The views of a scene show one set of named points, each view turned or mirrored, shifted and resized as a whole, with a little noise and some points left out.
In the rows, 128 means zero.

Scene 1
View 1
J232: [109  68 127 208 136 135 120 212 184 212  76 123 174 128 201 177  19  88
  83 164  57 157 166 117  35]
J21: [ 66 189 118 144  52 186 146 136 182 120 202  82 149 100 103 134  84 131
 127 148 116 184 107  69  88]
J439: [ 79  78 140 148 127 128 109 183 157 149  42 161 140 107 183 203  73 115
 113 172  65 155 161 123  99]
J330: [ 61 115 121 140 109 147  96 164 143 133  75 143 139 104 165 188  71 113
 121 179  85 173 145  88  96]
J112: [ 97 158 189 114  29 158 213 126 225  76 192 118 134  84  83 143 169 186
 142 108 108 146 120 158 156]
J964: [ 59 137 125 121  80 155  96 150 149 108  95 156 143 103 130 185  92 129
 125 179 100 170 135  98 106]
J495: [ 73 158 122 128  53 166 107 146 169 106 136 146 158 107 103 165  94 139
 118 172 113 170 124 104  92]
J911: [132  93 158 203  93 146 183 191 231 186 148 102 175 121 157 146  62 122
  91 123  71 147 152 147  58]
J218: [ 40 167 127 106  75 166 126 127 145  85 132 117 118  86 126 171 110 137
 149 160 106 180 120  69 138]
J717: [116 123 174 158  64 151 197 160 226 134 165 112 156 101 123 144 115 151
 114 118  87 146 139 156 108]
J231: [103  94 156 152  87 136 139 175 191 138  91 158 159 108 145 180  92 135
 107 154  78 146 152 152  93]
J905: [ 77 130 129 147  85 156 121 159 171 132 117 134 153 106 137 171  79 124
 118 163  92 168 135 104  89]
J908: [ 98 168 166 122  19 168 177 129 217  84 194 130 154  96  68 139 143 174
 128 130 120 153 116 145 123]
J453: [ 73 101 142 134 107 139 128 165 163 126  74 146 135  99 162 190  93 125
 124 162  77 159 152 115 115]
J311: [123 123 176 158  52 152 188 160 231 129 165 130 164 107 108 145 118 160
 110 122  93 143 138 166  99]
J266: [126 115 172 144  44 145 159 164 222 118 133 174 175 113  97 161 122 162
 103 140  98 135 143 185  94]
J545: [ 96  71 181 123  97 119 153 170 185 112  50 183 137  96 155 202 132 153
 123 147  68 134 162 177 139]
J8: [ 65 227 127 122   9 200 162 106 196  78 247  84 146  92  56 118 123 159
 140 138 141 184  91  78 112]
J460: [ 48 197 126  89  27 179 115 112 157  58 165 142 137  89  70 161 133 161
 145 167 132 177 106  88 131]
J802: [ 94 115 142 152  81 148 135 168 186 134 113 145 159 110 134 171  91 133
 110 155  90 156 143 130  90]
J186: [ 25 116 126  85 113 138  77 144 104  78  25 180 107  86 160 222 113 132
 151 193  87 170 144  88 154]
J208: [ 56 225 110 136  31 201 148 116 182  99 238  66 144  95  81 120  93 135
 137 147 133 192  93  50  95]
View 2
J186: [109 114 136 116 174 131 123 136 131 127  94 144 129 137  96 121 137  97
 103 112 117 125 109 170  97]
J112: [137 195 116 162 107 136 148  93  81 146 140 140  73 120 120 117 144 131
 112 136 149 140 123  83 134]
J802: [134 142 146 147 124 150 125 131  95 141 120 146 114 127 103 119 133 151
 126 126 124 111 123 153 146]
J964: [123 120 140 140 140 141 124 141 106 129 110 144 120 136  93 121 135 136
 120 128 113 123 114 145 122]
J8: [132 145 120 180 100 131 150 122  80 128 124 133  83 133  87 121 129 153
 122 167 110 155 115  45 109]
J218: [121 129 132 145 141 132 136 127 110 133 105 139 109 130  95 121 125 124
 113 139 114 136 114 119 103]
J460: [117 132 118 154 128 130 139 132  98 115 120 139  97 143  88 120 149 126
 111 141 112 152 107  81 102]
J453: [128 135 148 135 144 144 124 128 110 145 107 145 121 124 104 120 124 133
 119 122 125 110 122 171 132]
J330: [124 114 151 138 144 145 122 141 111 141 100 144 130 130  94 121 119 140
 125 129 110 112 120 169 125]
J232: [144 121 178 146 122 166 113 144  97 163 104 147 141 115 100 121 101 181
 147 132 113  80 135 212 170]
J495: [126 126 135 151 124 144 128 141  94 124 119 142 111 138  90 121 140 148
 124 134 111 129 115 122 128]
J231: [134 150 147 141 127 154 122 129  97 145 124 147 115 124 108 118 138 148
 126 118 131 106 122 169 153]
J908: [134 172 120 164 106 140 142 113  80 133 139 141  83 131 107 118 151 143
 118 135 133 139 118  85 135]
J905: [131 129 147 148 127 147 128 136  99 140 112 143 117 128  95 119 125 151
 127 136 114 116 122 146 134]
J439: [129 129 157 128 148 151 117 135 114 147 105 148 133 123 106 120 123 137
 124 115 123  99 124 198 142]
J545: [127 166 139 125 147 147 123 115 108 147 124 150 112 123 121 116 148 118
 111  99 149 107 121 182 147]
J21: [137 131 139 172 107 140 140 130  87 138 112 136 101 127  88 122 113 161
 131 163 106 136 121  89 120]
J311: [143 177 136 160 104 152 135 112  80 149 138 144  93 120 115 118 139 156
 127 129 140 118 126 127 159]
J266: [137 171 134 149 112 153 125 123  81 137 144 147  98 129 112 117 160 152
 125 114 141 116 120 138 163]
J208: [134 129 129 181 101 133 148 129  84 132 112 132  93 129  83 123 112 161
 129 176  99 150 117  60 106]
View 3
J186: [ 35 152  83 206  69 138 170 175  84 187 162   6 141  95 157 162  91 145
 103 247 121 144 121 195 101]
J112: [ 94 169 154 176 132 195 139 160 130 115 202 140 110  86 126 125 180 206
 185  80 144 129 189 177 229]
J208: [179 143 102 181 163 107  49 128 152 100 164 103  36   9 165 144 197 189
 130 135 154 114 174 152 178]
J231: [ 89 188  97 136 108  90 178 155  90 140 165  91 140 137  91 153 103 185
 117 146 108 143 152 168 134]
J802: [102 183  97 143 115  91 158 148  99 136 164  92 124 118 103 151 114 185
 118 146 115 139 155 166 139]
J330: [ 97 176  74 156 104  73 152 151  88 158 148  45 114 106 123 156  91 165
  91 194 111 137 135 166  93]
J453: [ 80 182  94 153  99 104 176 158  86 153 159  61 127 121 114 145  88 173
 108 168 109 136 143 172 111]
J964: [ 94 157  80 171 107  95 139 154 102 150 160  60 126  97 129 167 126 168
 108 198 124 144 142 174 131]
J495: [116 153  81 166 123  86 117 147 117 131 166  88 119  85 125 169 156 177
 117 179 136 145 154 167 162]
J460: [105 127  99 211 124 142  88 155 137 136 183  84 106  44 162 167 197 174
 143 188 157 141 160 181 200]
J905: [116 174  86 148 120  78 142 145 103 135 155  79 111 102 115 152 120 181
 107 161 119 137 152 161 128]
J911: [146 218 104  88 141  54 171 132  94 103 154 133 103 143  62 128  94 210
 113  73  97 127 172 142 123]
J545: [ 36 194 119 152  83 141 219 173  77 159 178  83 171 162  91 143  85 180
 138 146 105 147 151 185 143]
J8: [161 137 114 190 161 137  53 135 156  99 182 122  56  16 161 148 219 195
 153 123 163 122 183 160 218]
J218: [ 95 153 101 194 111 136 120 156 115 148 166  56  93  59 159 147 138 169
 124 183 135 127 147 175 144]
J311: [115 191 125 128 134 115 158 146 114 106 180 147 125 128  83 138 144 210
 151  81 119 137 182 162 191]
J232: [134 223  66  81 119   0 188 130  71 132 127  81 114 160  61 146  44 187
  68 136  79 131 142 139  52]
J717: [118 196 130 129 134 122 158 145 110 111 177 138 108 119  92 128 132 209
 148  76 119 129 179 161 174]
J439: [ 74 195  83 135  90  75 197 156  72 159 148  55 143 147  97 150  63 170
  93 177  96 142 135 169  84]
J908: [113 158 127 170 139 148 120 150 133 110 194 139 114  82 119 147 193 202
 167 105 145 137 184 173 227]
View 4
J905: [149 131 141 119  96 155 120 125 131 139 116 120 112 108 131 125 128 135
 128 111 116 124 119 141 113]
J495: [151 141 139 115 106 146 129 137 133 145 117 122  97 123 113 118 117 132
 133 115 123 147 125 144 113]
J266: [178 121 139 111  79 164 100 153 132 124 125 146 136 154 105 125 118 137
 106 120  92 142 146 146 125]
J186: [108 147 125 103 119 144 143 126 124 155  84 113 129 106 175  95  77 116
 105 152 126 123  92 155  86]
J218: [120 135 128 107 106 134 135 131 144 153  97 130 104 108 112 101 108 134
 120 110 135 137 107 150 101]
J112: [146 109 120  98  72 137 106 161 162 137 104 176 127 152  50 100 114 150
  90  95 117 155 135 155 115]
J232: [172 116 160 139  77 181  96 100 113 118 131  99 135  85 186 157 159 138
 134 111  91  78 121 131 122]
J545: [147 116 129 104  80 164 102 142 127 128  99 142 167 138 155 114  97 129
  80 142  91 113 122 154 104]
J964: [139 141 136 113 108 149 131 130 128 144 108 117 110 114 140 114 109 128
 126 125 121 132 114 147 105]
J802: [157 125 142 118  87 159 111 130 129 131 119 127 124 119 131 128 127 135
 119 115 107 123 126 142 116]
J460: [132 147 125 102 115 128 143 149 148 158 104 137  85 133  77  96  99 132
 128 110 140 170 119 151 106]
J330: [136 136 141 118 103 155 126 116 125 143 107 109 119  96 162 122 119 129
 126 124 118 110 107 143 104]
J231: [162 121 141 117  82 165 104 133 125 128 117 129 140 126 144 128 122 134
 110 123  95 116 128 144 117]
J717: [163 105 135 114  66 156  95 141 145 125 119 154 133 131  89 126 139 149
 104  93 103 127 136 144 124]
J21: [144 129 139 119  95 136 126 129 151 147 120 130  80 104  75 121 144 147
 144  79 138 144 121 140 118]
J908: [157 123 129 105  85 140 114 159 153 139 116 159 111 150  56 108 118 145
 110  96 119 163 139 149 120]
J911: [177 103 151 129  61 171  86 121 133 115 133 133 135 109 122 150 165 151
 120  89  94 102 137 135 132]
J8: [146 136 130 109 100 125 134 148 160 153 119 146  69 128  35 108 132 149
 140  75 144 175 129 145 120]
J208: [137 133 133 117 100 125 136 132 161 154 118 135  61 104  47 113 145 150
 150  66 151 159 119 140 118]
J311: [171 109 136 113  69 158  95 148 142 124 122 153 132 141  87 127 135 148
 106  99 100 135 142 145 127]

In a view up to two points have been moved. Name them for each view, in the order of its rows, or write none.
view 1: J218
view 2: J112
view 3: J231, J802
view 4: J8
